Each row is a point on a landscape with many valleys, with its height.
From any point a ball rolls to the lowest of the 5 points nearest to it. It stops when none of these is lower. Distance is the straight distance between rows; heights are no part of it.
<455> h=39.6: [122  69 110 188 125 130 184 124  83 179 140  72 147 143 130 131 110 105
  91  80]
<1351> h=33.7: [105 102 121 113 134 117 107 152  89 155 147 125 137 135 106 131 152 131
 118  91]
<2049> h=66.9: [114  46 115 164 133 105 169 136  11 217 163  66 142 128 120 121 152 133
  90  27]
<679> h=43.4: [118  72 113 182 116 121 176 128  74 185 146  74 146 144 133 123 120 116
  96  66]
<122> h=6.3: [149  80 142 211 103 178 192  88  90 158 135  77 140 128 116 135  58 107
 104 137]
<908> h=56.1: [148 145 127 150 122 173 139  93 183  94 103 136 125 129 136 132  86 114
 149 160]
<218> h=32.8: [121 122 122 147 114 127 147 131 116 136 141 117 136 129 137 125 121 135
 113 116]
<1542> h=2.3: [135 169 130 114 121 133 109 115 176  76 111 158 117 108 144 119 122 135
 155 160]
<1318> h=44.2: [142 113 120 170 124 165 165  95 133 131 110  98 130 125 134 140  78 115
 121 141]
<714> h=15.3: [150 116 127 163 122 164 162 102 145 124 108 108 127 122 138 140  82 117
 124 150]
<2423> h=27.6: [134 194 145  39 146 107  64 140 193  86 102 184 109 119 121 125 164 141
 167 178]
<1356> h=31.9: [132  85 123 182 123 152 179 120 100 165 141  87 132 144 130 140 101 105
  94 111]
<640> h=23.6: [143  92 132 192 115 175 182 101  99 152 129  86 140 134 121 143  70 116
 105 132]
<267> h=36.6: [107 114 124 110 134 110 115 151  97 143 145 128 136 130 110 130 145 137
 127 104]
<1057> h=22.7: [128 141 133 125 120 136 129 131 140 111 130 134 115 108 144 127 130 129
 124 144]
<1740> h=42.8: [109  63 118 158 126 117 149 138  34 202 160  89 146 130 113 122 147 135
 100  40]
<709> h=25.7: [133 184 147  65 144 115  82 134 178  78 104 170 109 105 130 127 145 141
 177 171]
<957> h=44.8: [140 196 147  27 160  83  51 157 176  83 100 196 109 142 137 109 193 158
 156 175]
<392> h=18.6: [121 143 133  75 149  99  92 153 133 126 131 144 125 127 115 136 158 139
 135 140]
<136> h=66.2: [136 192 150  61 143 123  73 133 193  71 106 180 110 105 122 126 149 133
 180 179]
<843> h=41.1: [106  68 117 154 122 110 149 138  46 187 152  88 146 134 116 122 142 131
 102  43]
<2394> h=11.0: [153 122 127 158 123 169 154 103 151 121 110 113 124 122 139 140  94 114
 126 158]
<1769> h=53.9: [106  70 113 155 124 103 147 137  55 181 149  92 146 134 119 118 137 131
 107  53]
<2086> h=26.2: [109 119 119  98 135 100 101 149 110 141 139 133 138 135 110 130 147 140
 124 113]
<779> h=12.4: [109  69 116 150 128 105 141 139  48 187 155  95 148 133 113 123 145 135
 105  47]
<107> h=26.0: [131  74 127 193 124 152 194 110  86 170 130  75 142 141 124 146  84 102
  95 114]
<2261> h=52.5: [147 128 134 165 120 183 153  97 153 110 109 118 123 123 130 141  87 106
 139 161]
<1742> h=39.8: [105  78 114 142 129 105 136 141  66 169 146 103 139 129 121 130 149 131
 119  80]
<1334> h=12.6: [147 177 136 126 122 167 125 102 217  64 100 167 107 119 146 133 115 104
 160 196]
<1674> h=44.4: [115  89 122 156 115 117 152 138  74 164 153  99 137 127 135 126 143 117
 109  92]
<2606> h=66.0: [133 205 147  94 118 132  99 104 231  29 102 197 108 115 146 116 118 117
 185 197]
<2620> h=77.4: [127 206 154  78 132 134  75 124 207  40 104 195 107 112 129 120 134 129
 187 185]
<508> h=24.3: [133 179 143  99 130 134  99 118 182  63 109 168 107 102 145 122 142 133
 175 179]
<526> h=43.0: [139 117 116 162 121 147 162 107 133 130 116 110 130 129 139 138  88 122
 107 132]
<1652> h=41.0: [110  99 122 144 121 118 141 140  76 162 150 107 136 129 125 127 147 120
 111  96]
<980> h=34.9: [108  95 120 112 139 102 111 152  81 168 145 125 138 132 106 138 165 129
 125  86]
<2259> h=1.5: [133  57 126 223 114 155 207  90  61 179 147  54 156 146 108 130  65 105
  91  95]
<2538> h=27.4: [144 152 128 140 115 158 134 114 169  99 117 138 115 122 142 127 112 126
 135 148]
<2363> h=48.6: [113  78 113 167 123 109 162 133  73 171 147  88 142 131 132 122 129 120
 103  82]
<757> h=57.8: [127 197 141  28 165  69  50 165 167  89  99 191 119 151 139 102 197 160
 151 167]
<153> h=46.9: [128 163 135  56 148  93  59 162 144 121 127 172 121 154 120 120 185 151
 128 143]
<2508> h=37.0: [113 116 125 145 111 126 142 135 100 143 149 119 136 130 129 127 125 131
 113 104]
<1715> h=49.1: [134 190 151  75 136 135  83 124 190  57 109 181 105 104 135 124 146 129
 183 182]
<1705> h=35.1: [131  60 117 208 123 146 200 103  66 184 145  63 151 149 115 138  75 107
  88  85]
<2536> h=62.9: [146  55 133 234  98 160 219  80  67 184 148  50 143 125 113 125  45 107
  92 123]
<1603> h=39.0: [144 157 124 142 114 158 130  97 195  78  97 144 120 123 145 133  95 111
 150 168]
<1024> h=37.9: [135 156 136 121 117 143 121 128 152 100 128 143 120 109 140 120 130 135
 139 143]
<139> h=16.1: [142 180 133 122 120 160 123 105 209  60 107 165 108 118 149 124 117 105
 168 193]
<1299> h=20.3: [136 146 135 135 115 146 133 122 149 105 124 130 115 117 146 132 128 124
 127 148]
<2042> h=27.2: [133 180 132  49 149  85  61 149 173 100 110 174 121 138 120 119 165 157
 147 153]
<922> h=33.4: [144 165 126 131 119 146 127 102 196  75 105 156 115 116 149 127 109 122
 156 170]
<203> h=21.5: [134 187 144  45 149 106  68 140 182  88  99 179 114 118 123 124 157 144
 170 178]
<401> h=53.4: [112  72 113 173 115 112 160 132  58 184 157  86 146 136 126 121 132 127
 103  57]
<373> h=39.2: [137 163 122 129 115 144 122 111 186  82 108 149 117 113 149 118 111 128
 149 160]
<512> h=18.3: [150  77 135 206 114 171 197  94  81 165 133  73 138 131 117 139  67 103
 103 132]
<853> h=47.5: [109  73 112 175 114 115 166 130  68 180 150  91 147 140 136 121 125 126
 100  66]
<341> h=62.6: [123 150 132  62 155  86  64 167 139 130 131 166 120 150 118 122 193 147
 128 138]
<1659> h=52.6: [129 174 136  55 145  91  63 156 164 114 122 169 124 144 117 122 171 155
 135 143]
<250> h=47.3: [109 105 124 141 114 120 138 145  88 148 151 116 133 125 121 124 140 128
 118  96]
<794> h=38.3: [118 165 140  69 143 111  81 150 153 106 124 163 120 127 112 128 149 146
 143 146]
<1040> h=33.6: [139 162 129 126 117 143 117 115 178  82 115 151 117 119 142 121 118 134
 146 152]
<664> h=48.0: [115 128 120  83 149  75  77 156 123 146 128 149 138 154 117 120 173 149
 120 112]
<365> h=9.4: [131 119 120 158 121 140 156 118 131 135 126 111 127 126 141 130 100 128
 111 123]
<979> h=48.7: [105 115 125 123 124 120 124 145  92 143 146 125 144 132 117 129 139 138
 118 102]
<898> h=72.8: [130 206 149  95 118 139  92 115 217  34 108 195 107 111 139 114 129 123
 186 193]
<2542> h=32.6: [122 156 135 100 130 128 109 137 138  99 132 147 121 111 128 127 138 140
 144 147]
<2389> h=57.6: [137 200 154  45 143 123  64 135 199  74 101 190 106 116 121 129 158 138
 177 180]
<2437> h=26.1: [144 100 131 181 116 174 178 102 107 150 127  94 137 139 124 143  72 112
 104 121]
<822> h=41.9: [109  65 117 136 136 105 134 150  39 199 154 101 145 134 107 126 157 141
 104  38]
<1738> h=28.9: [144 163 123 137 127 157 131  97 205  74  96 154 113 118 146 133 103 107
 160 185]
<1631> h=44.3: [134  57 124 214 122 148 198 112  62 191 150  61 150 151 110 140  85 106
  84  69]
<1417> h=42.4: [107  71 110 133 137  97 126 143  55 187 147 103 153 136 104 123 150 138
 107  48]
<297> h=26.9: [131 104 126 175 119 156 170 118 110 156 137  93 135 134 129 140 102 116
  97 109]
<609> h=41.8: [144 204 145 107 115 150 107 101 233  32 101 193 108 120 145 121 112 110
 173 198]
<832> h=50.8: [127 156 138  62 150  91  65 160 140 128 130 163 123 149 120 125 187 142
 130 140]
<111> h=36.4: [113  87 118 115 149  92 105 152  76 182 143 116 139 134 106 136 169 139
 111  78]
<601> h=52.8: [121 105 124 158 111 137 154 134  92 155 150 106 134 132 135 129 129 117
 101 102]
<887> h=51.7: [114  66 118 170 116 117 157 138  48 188 158  85 144 140 122 120 143 130
  97  44]
<1544> h=38.0: [143 158 126 138 115 151 129 106 191  83 106 147 116 124 148 128 103 122
 144 158]
<1821> h=10.5: [107  71 115 139 132 100 131 144  51 182 150  99 147 134 111 126 145 138
 108  54]
<378> h=29.7: [121 138 123  78 150  91  84 161 130 135 126 147 127 134 119 130 168 139
 130 134]
<978> h=44.0: [148  62 137 224 106 165 211  82  81 178 143  56 142 122 120 129  53 101
 102 135]
<1458> h=28.0: [122 154 139 102 124 131 113 138 132 104 134 146 124 112 130 129 143 138
 142 147]
<479> h=18.2: [115 128 117 101 142 102 112 151 115 128 130 137 132 122 116 129 145 134
 136 126]
<2238> h=30.6: [128 110 128 169 114 152 171 124 119 148 141 102 134 136 132 133 103 117
  97 109]
<2478> h=41.4: [120  68 114 196 119 132 185 118  76 184 150  70 146 151 123 130 106 115
  86  62]
<2421> h=14.0: [126  77 115 184 126 140 187 118  93 170 138  75 135 141 133 140 100 107
  87 102]
<1342> h=24.0: [137  79 133 188 125 164 186 111  92 164 135  82 133 138 127 148  93 108
  99 114]
<1311> h=71.3: [150 139 135 160 117 186 144  94 165 101 104 127 123 126 129 137  82 108
 144 163]
<1099> h=21.6: [144  84 133 199 116 171 192  99  92 161 130  77 139 133 123 144  74 107
 101 127]
<2445> h=16.0: [115 129 117 126 125 112 128 135 112 128 135 132 132 118 134 124 127 135
 127 126]
<1035> h=28.2: [135 197 147  91 126 142  92 122 203  47 111 179 105 107 138 125 132 122
 182 183]
<516> h=2.1: [147 108 125 181 117 174 169  84 136 127 106 101 130 126 128 141  66 113
 127 155]
<1447> h=7.3: [147 133 125 154 120 159 151 110 154 119 115 121 117 122 138 139 107 116
 125 148]
<935> h=39.7: [115 125 120  85 149  84  85 154 121 145 133 144 137 143 110 127 164 143
 125 112]
<2383> h=4.0: [117 134 124  96 138 108 111 145 116 123 132 132 126 118 128 134 141 135
 137 139]
<2598> h=16.3: [122 157 138  74 143 114  91 152 137 116 130 153 124 122 116 133 153 141
 135 141]
<2582> h=50.6: [112 115 123  99 144 100  93 157 103 161 142 132 141 148 105 130 171 140
 117  89]
<1770> h=31.1: [135 171 132 106 125 128 109 117 181  72 112 159 115 107 146 118 126 132
 160 166]
<439> h=47.8: [118  68 114 188 116 126 176 128  67 188 156  75 148 145 129 123 125 114
  90  59]
<2004> h=50.9: [122 170 138  74 134 119  90 142 154  92 125 164 125 118 120 127 136 147
 155 148]
<404> h=23.8: [127 177 135  69 142 115  86 128 170  76 108 167 112 103 127 124 143 149
 173 172]
<1843> h=20.8: [141 200 148 108 116 150 109 112 213  47 107 184 105 115 147 122 121 112
 170 191]
<2321> h=23.2: [137 188 139  38 152  87  59 145 186 100 104 182 111 130 128 119 170 151
 156 171]
<1956> h=6.1: [118 148 128  88 138 120 104 149 128 112 134 143 125 119 123 133 147 139
 139 147]
<1228> h=32.7: [127 159 138  86 133 125  97 144 141 101 130 152 122 118 119 127 141 141
 150 145]
<836> h=39.5: [110 122 123 132 119 119 127 139  99 136 146 122 135 131 125 127 134 132
 121 105]
<1768> h=26.6: [119 136 122 124 130 122 128 131 126 119 133 130 121 112 140 129 131 133
 131 142]
<1179> h=35.2: [136 172 129 115 122 135 115 111 188  74 102 161 110 107 148 118 129 124
 161 176]
<489> h=24.5: [146  71 138 210 110 167 200  88  79 170 139  64 143 130 118 137  69  99
 104 135]
<886> h=31.6: [133 180 144  83 133 124  88 124 179  62 106 173 105 101 136 122 141 136
 176 178]
<530> h=24.1: [140 174 133 117 123 141 115 110 197  70 107 165 102 112 153 121 127 116
 163 180]
<599> h=44.9: [147 152 127 144 118 167 139  94 192  84 103 141 125 127 143 134  89 115
 152 171]
<2149> h=5.6: [144 134 122 146 118 144 151 119 147 121 119 123 118 114 147 133 115 122
 121 147]
<309> h=17.6: [140 185 142 113 116 153 110 112 210  56 112 175 107 112 145 122 127 114
 169 191]
<70> h=47.9: [138 105 125 175 121 163 172 103 120 143 119  98 138 136 125 141  73 119
 105 124]
<1746> h=65.5: [127  85 118 176 120 139 173 128  95 167 146  87 134 138 136 134 119 110
  95 104]
<680> h=52.4: [115  84 114 171 118 120 168 131  83 165 149  88 137 133 140 130 134 115
 100  86]
<1244> h=46.5: [127 187 137  38 153  77  55 153 168  96 109 186 123 148 129 112 182 156
 142 161]
<616> h=76.7: [139 201 155  57 146 125  68 135 195  65 104 187 110 110 123 125 152 135
 183 179]
<434> h=42.5: [146 101 129 184 112 170 176  94 114 141 119  95 140 134 121 137  65 117
 113 129]
<2533> h=8.3: [136 136 125 140 119 138 145 125 142 118 125 123 117 116 150 127 122 128
 123 141]
<469> h=18.8: [115 131 120 118 127 118 127 138 118 120 135 129 127 114 139 127 135 136
 133 138]
<2541> h=45.9: [115  73 116 176 116 115 168 130  75 178 150  83 147 136 136 121 123 113
  99  78]
<654> h=54.4: [104  74 112 143 131 102 134 142  59 182 146 101 145 132 116 126 147 130
 115  63]
<1116> h=32.4: [111 120 122 143 117 123 141 137 106 134 143 122 137 129 133 124 127 134
 115 111]
<1915> h=51.1: [118  81 116 181 118 121 170 130  83 175 143  88 136 138 132 129 121 112
  99  95]
<504> h=25.3: [131  70 119 192 128 136 190 114  85 176 137  74 141 144 126 141  95 109
  94  99]
<893> h=33.0: [126 144 125  71 149  93  78 162 138 133 132 152 126 138 114 130 175 143
 133 139]
<313> h=41.7: [135 184 136  44 148  85  63 156 169 102 108 178 124 145 124 112 171 158
 143 159]
<2165> h=34.6: [153 120 132 170 122 180 161  95 146 118 107 116 125 121 131 141  87 109
 134 158]
<1590> h=37.6: [139 161 130 134 116 151 127 114 173  93 121 143 113 117 142 123 114 130
 139 149]
<712> h=44.5: [112 114 117  95 141  90  86 153 116 149 135 136 141 144 105 128 157 143
 121  97]
<2333> h=58.3: [121 140 125  72 154  77  69 161 129 141 128 153 134 149 121 125 186 146
 128 126]
<1429> h=11.4: [120 136 123  92 137 108 106 148 125 121 134 141 129 116 121 134 145 138
 141 141]
<1672> h=32.9: [110  99 122 110 142 107 104 153  82 161 146 124 136 138 107 136 160 132
 117  87]
<1564> h=33.8: [142 196 146  27 154  89  54 151 182  93 100 196 107 134 129 117 182 152
 159 181]
<1983> h=33.2: [135 166 132 125 116 135 116 116 176  83 115 154 117 113 143 119 115 132
 147 149]
<1298> h=18.7: [128 126 119 147 120 128 147 120 130 129 128 118 127 123 144 128 113 127
 116 129]
<655> h=35.0: [141 168 128 122 121 136 116 111 192  76 111 158 110 110 152 122 117 125
 157 170]
<1424> h=29.6: [149 136 133 157 121 176 150 108 163 113 112 123 120 120 135 140  93 112
 130 156]
<2268> h=52.9: [148 103 131 188 113 170 174  87 125 134 115  97 139 128 125 136  64 118
 121 142]
<557> h=39.1: [140 107 125 173 120 158 173 111 123 143 123 100 134 137 128 137  79 121
 105 117]
<375> h=45.0: [114 105 124 153 117 128 145 137  92 150 148 114 135 131 129 128 133 121
 110 103]
<2452> h=45.1: [149 144 132 150 117 172 136 102 173 100 107 135 120 129 140 136  98 118
 136 152]
<1920> h=20.5: [130 175 134  61 147 106  79 143 170  91 109 168 120 117 119 124 145 148
 158 161]
<637> h=19.2: [115 130 122 123 120 118 133 135 117 122 132 125 128 118 138 124 127 140
 127 132]
<1085> h=3.6: [143 142 132 143 119 161 137 117 158 106 119 131 114 116 145 134 115 120
 127 145]
<214> h=32.5: [128  77 116 185 121 130 186 123  89 175 145  78 144 139 133 136 110 109
  94  91]
<1372> h=64.3: [122 180 141  43 152  81  53 171 150 106 116 182 126 163 125 107 192 160
 137 143]
<1847> h=24.4: [142 102 126 180 121 165 177 114 113 152 131  91 134 137 125 145  82 114
  95 120]
<163> h=41.2: [116  50 122 190 120 125 177 129  45 202 163  67 143 140 129 123 137 113
  88  42]
<1865> h=25.8: [143 200 137 110 117 155 113 106 231  44 110 190 106 119 145 120 111 107
 171 195]
<2248> h=50.0: [125  59 118 208 122 144 196 117  71 189 150  62 146 158 117 138 105 108
  83  59]
<2314> h=43.9: [140  60 126 220 110 157 211  86  65 179 145  56 146 137 114 132  56 104
  97 115]
<1525> h=20.9: [128 181 139  55 150 107  77 135 179  90 107 171 116 111 120 129 152 148
 161 166]
<1797> h=57.7: [122 172 133  90 126 121  97 133 162  79 119 159 117 110 129 121 130 145
 155 153]
<2565> h=47.4: [131 191 137  32 154  75  56 157 166  98 104 189 119 149 135 105 183 158
 149 159]
<929> h=20.0: [146  90 138 205 105 178 186  86  96 153 128  82 141 128 119 135  56 112
 109 130]
<2041> h=34.8: [126 158 133  62 147  98  74 161 142 125 130 162 123 141 113 130 172 145
 136 143]
<2024> h=27.0: [109 128 120 105 134 104 110 147 114 130 136 133 135 123 119 129 138 142
 133 122]
<1824> h=41.3: [136 115 125 174 115 156 167 120 125 146 131 103 129 137 132 136  89 125
 105 118]
<1284> h=46.8: [105  74 113 159 122 110 153 135  66 173 150  97 143 130 126 122 142 122
 109  72]
<333> h=21.2: [125 178 135  63 143 107  80 134 172  85 110 167 121 108 118 126 140 148
 164 160]
<2076> h=46.3: [120 134 119  80 154  73  75 159 126 148 126 147 133 149 113 120 177 144
 125 120]
<698> h=4.7: [133 118 121 161 115 146 162 118 131 138 131 104 130 136 139 135 100 126
  99 118]
<1587> h=35.3: [124 165 136  66 144 105  76 155 154 118 132 163 124 132 111 126 158 143
 141 145]
<1679> h=16.4: [146 185 137 119 120 158 113 103 214  59 107 170 105 113 146 124 119 107
 165 189]
<1688> h=23.0: [142  88 131 185 119 167 183 108 100 161 138  85 136 141 125 144  84 105
 101 120]
<840> h=35.9: [123  67 113 197 119 131 192 119  81 188 147  71 144 151 127 131 104 112
  86  70]
<2296> h=40.6: [142 158 128 140 118 158 128 101 188  92 106 141 120 127 142 127  98 119
 144 159]
<1466> h=51.4: [121 140 122  70 154  81  73 162 134 137 128 155 125 144 114 124 181 144
 131 132]
<1537> h=18.0: [117 142 126 106 132 124 116 138 128 113 133 136 124 112 129 131 141 134
 142 142]
<1158> h=59.2: [121 101 124 167 115 139 164 130  96 158 149  97 131 132 135 132 125 115
  96 105]
<1946> h=40.5: [134 169 133 101 127 129 106 125 169  78 117 159 118 109 139 117 125 144
 154 152]
<2269> h=1.4: [118  53 119 167 126 117 167 134  22 208 158  72 143 125 120 126 153 129
  92  37]
<931> h=25.5: [118 128 115 139 116 122 139 131 115 129 137 127 132 126 140 126 123 137
 120 121]
<2280> h=2.0: [116 128 121 121 124 112 124 135 115 124 135 131 131 114 136 129 130 137
 131 132]
<1277> h=40.8: [132 118 123 157 114 143 164 127 120 147 136 112 135 132 137 129 105 121
  99 110]
<1031> h=63.8: [122 184 141  43 154  81  51 173 153 109 115 186 123 165 129 105 194 161
 139 144]
<1093> h=23.1: [143  69 129 202 120 162 193  98  78 169 136  68 139 131 123 145  71 105
 101 125]
<745> h=65.9: [120  50 113 149 139 108 160 147  11 212 161  79 139 131 115 127 157 139
  94  30]
<1069> h=16.2: [117 138 123  85 146  99  93 153 124 129 131 143 125 123 112 132 153 140
 136 137]
<1806> h=38.8: [132 162 129 121 116 150 117 117 171  88 114 153 114 115 148 120 120 131
 140 149]
<1164> h=2.8: [133 128 120 149 122 138 148 120 144 125 124 118 121 113 146 130 117 125
 120 143]
<1176> h=37.5: [109 123 119  96 142  88  93 152 115 141 133 141 137 137 106 133 153 145
 130 113]
<2300> h=13.5: [108 113 117 104 137 107 103 154  99 150 143 133 142 135 107 135 153 133
 123  99]
<1202> h=9.7: [126 165 134  57 146  96  70 158 151 119 126 168 123 140 110 128 169 146
 132 142]
<1578> h=2.9: [125 170 138  62 144 106  77 145 159 100 117 161 121 125 116 125 145 151
 149 150]
<1861> h=41.5: [118 112 127 152 113 135 152 132 108 146 144 113 135 134 135 124 124 124
 101 107]
<1662> h=53.7: [116  89 118 165 116 123 160 136  85 164 147  97 137 135 140 129 135 113
 106  98]
<2342> h=38.1: [104  88 119 138 130 113 136 146  71 166 145 111 133 122 118 130 150 123
 118  89]
<175> h=32.3: [133 153 133 121 119 136 121 130 142 102 128 139 114 116 139 126 132 135
 133 147]
<638> h=69.7: [139 110 126 173 120 164 168 100 128 134 116 100 135 132 129 138  74 118
 114 129]
<859> h=9.0: [147 140 127 144 119 163 145 117 156 117 118 129 116 115 141 129 113 120
 124 147]
<418> h=30.2: [132 180 140  78 142 123  89 128 179  73 107 169 111 101 132 128 146 137
 175 180]
<2434> h=25.6: [149  92 139 197 105 176 180  86 101 148 130  87 140 132 118 133  59 113
 108 135]
<73> h=9.6: [145 120 119 158 126 160 159 108 149 125 114 108 126 120 142 140  94 114
 121 144]
<15> h=48.5: [112  49 121 159 130 113 158 139  21 211 160  77 141 127 114 123 157 134
  94  36]
<2117> h=49.4: [116  66 121 183 117 121 169 130  54 191 160  78 146 140 131 122 133 123
  91  46]
<1570> h=14.1: [147 141 131 147 116 167 141 113 167 106 114 132 117 118 140 130 108 119
 127 147]
<2285> h=78.2: [130 205 159  68 135 132  74 131 202  51 106 193 108 112 127 120 139 134
 186 182]
<995> h=40.3: [107  90 117 149 123 109 144 141  71 167 150 101 137 127 129 130 145 120
 118  84]
<1714> h=31.7: [107 115 121 100 140  97  96 154 103 153 142 135 140 141 104 133 151 139
 119  95]
<1529> h=26.5: [142 170 128 128 122 146 117 111 198  71 106 163 107 108 149 123 120 120
 160 178]
<191> h=51.0: [132 201 148  96 117 146  93 111 214  35 106 190 109 113 141 117 132 116
 177 192]
<20> h=38.6: [142 200 152  37 153 105  63 141 192  85 100 189 106 119 124 127 166 145
 169 181]
<159> h=27.8: [120 139 128 114 124 132 121 132 128 113 135 137 123 114 137 130 136 133
 135 144]
<1347> h=58.6: [121  60 122 200 117 136 184 122  62 193 153  62 146 147 122 127 125 111
  86  49]
<2316> h=31.8: [142  67 134 214 110 166 202  86  73 172 137  61 144 131 119 133  61 106
 100 131]
<227> h=59.6: [126 186 135  37 160  76  51 165 162 100 112 187 123 157 131 103 185 162
 140 151]
<1885> h=67.5: [122  96 126 168 114 129 160 132  95 159 147  95 131 132 135 131 133 113
 103  97]
<487> h=44.1: [126 164 138  97 126 132 104 133 150  94 126 156 119 110 128 123 132 146
 150 149]
<1313> h=23.7: [146 163 127 130 124 157 127  99 206  68 101 156 112 115 148 128 113 107
 160 187]
<524> h=40.4: [130 160 134 121 117 142 116 123 158  91 126 149 120 116 144 122 123 138
 138 145]
<2443> h=39.9: [111  74 108 119 147  89 120 147  65 187 140 109 146 133 106 129 160 143
 106  52]
<1963> h=10.4: [137 121 119 155 121 146 157 114 143 131 120 109 123 118 144 136 100 121
 118 134]
<2190> h=8.4: [126 133 121 136 121 124 136 129 125 123 134 121 126 113 151 128 121 130
 124 136]
<780> h=21.4: [124 154 132  72 145 111  87 156 140 118 130 158 123 130 113 133 159 143
 135 147]
<499> h=42.7: [132 100 123 172 124 145 169 129 103 160 144  96 129 135 134 134 118 112
  95 107]
<1621> h=41.6: [129 185 148  62 145 127  79 131 184  73 106 177 108 103 127 128 147 134
 182 178]
<1144> h=36.7: [107  82 117 130 138 106 122 149  72 167 147 111 143 128 116 129 155 127
 117  79]
<2239> h=31.2: [104 119 117 111 128 111 113 152 104 130 139 128 136 126 116 128 136 142
 128 111]
<2183> h=53.5: [118 104 122 100 144  99  93 159  92 173 145 131 135 143 107 133 182 139
 109  86]
<2427> h=25.9: [153  94 141 196 108 180 187  93  98 152 130  85 137 132 117 137  65 111
 106 129]
<1011> h=19.6: [143 193 142 115 117 159 111 106 223  49 108 184 104 119 142 125 114 105
 170 195]
<622> h=12.5: [107 122 117 103 134 103 104 150 108 136 134 132 141 129 113 130 141 140
 129 118]
<1062> h=19.5: [138 189 146 103 121 141  99 116 202  55 111 178 101 107 141 120 137 122
 173 186]
<2512> h=33.5: [147 101 135 196 108 174 177  89 108 143 124  90 136 131 122 137  59 118
 111 136]
<1042> h=51.8: [126 179 134  50 152  91  59 158 161 106 118 178 126 150 124 117 175 159
 140 146]
<789> h=38.4: [108  64 120 146 128 109 144 142  37 194 159  90 146 136 112 126 148 139
 100  38]
<45> h=21.0: [142 173 130 124 122 147 120 109 201  73 105 165 105 110 151 121 121 111
 164 184]
<2553> h=19.3: [139 182 142 111 120 143 109 115 197  62 110 164 105 105 148 122 131 119
 166 187]
<2256> h=43.3: [110  63 119 177 115 121 167 133  36 199 165  71 147 136 127 119 141 123
  95  40]
<1039> h=52.3: [134 196 151  50 150 119  66 140 192  76 101 185 110 108 119 125 158 139
 176 178]
<1352> h=48.1: [114 122 118  91 144  87  86 156 114 154 140 144 142 150 107 124 166 141
 119 101]
<933> h=37.8: [112  77 113 117 149  89 115 145  67 187 140 113 143 132 110 129 161 138
 110  71]
<1001> h=23.9: [142 146 127 142 117 155 129 116 163 102 125 144 115 115 145 130 119 131
 128 149]
<1232> h=38.5: [144 155 128 136 117 157 133 105 180  94 114 146 114 120 144 126 105 123
 136 149]
<34> h=37.7: [109  99 123 127 132 113 125 147  80 159 152 115 136 132 116 134 153 127
 120  93]
<2521> h=19.4: [116 134 118 108 132 110 114 142 118 117 132 137 132 119 127 127 141 138
 133 135]
<761> h=60.7: [127 191 138  30 160  73  50 171 160  95 105 192 123 160 137 102 191 164
 149 156]
<1864> h=46.6: [128 168 140  52 146  89  60 162 151 115 125 175 122 151 117 122 179 153
 132 143]
<105> h=26.7: [138 189 139  36 150  79  59 151 178  99 103 183 116 139 128 115 176 152
 154 171]
<1849> h=29.3: [126 177 135  81 137 121  90 125 175  72 108 164 112 101 139 125 134 141
 170 171]
<2520> h=54.8: [125  64 117 194 111 129 179 130  64 189 152  71 147 147 125 126 119 114
  89  52]
<1004> h=40.7: [104  68 111 126 143  94 129 140  65 182 144 109 143 127 111 130 155 138
 113  70]
<595> h=28.6: [115 129 119  79 149  87  89 154 123 138 129 145 133 138 112 135 162 138
 130 125]
<2379> h=34.3: [124 162 138 104 124 137 110 137 141  95 128 152 119 110 132 126 138 138
 142 150]
<1098> h=21.3: [130 182 130  46 151  95  66 141 176  97 108 173 115 125 118 125 157 154
 151 160]
<2151> h=32.0: [139  67 125 211 123 154 200  97  74 173 137  62 146 142 117 139  67 106
  98 118]
<2001> h=31.0: [125  67 117 201 122 144 196 114  77 184 148  65 146 150 123 131  89 107
  92  82]
<1465> h=65.8: [144 113 125 168 125 155 165 103 134 134 120 101 129 130 135 139  83 121
 113 132]
<1414> h=38.2: [122  53 117 180 120 120 177 132  30 211 163  64 140 134 126 120 145 120
  91  38]
<2369> h=36.3: [145 111 121 173 118 165 166  94 133 126 106 100 130 124 131 144  78 116
 128 152]
<2471> h=29.0: [132  66 116 199 127 143 191 108  83 174 137  66 142 149 121 139  82 108
  95  99]

Where does a ball stop that starts at each point below?
<655> -> <1334>
<1715> -> <1334>
<853> -> <2421>
<2333> -> <2383>
<375> -> <1164>
<250> -> <1164>
<2437> -> <122>
<601> -> <1164>
<599> -> <1334>
<616> -> <1578>
<638> -> <122>
<2363> -> <2421>
<2620> -> <1334>
<2076> -> <2383>
<1158> -> <122>
<664> -> <2383>
<1311> -> <1164>
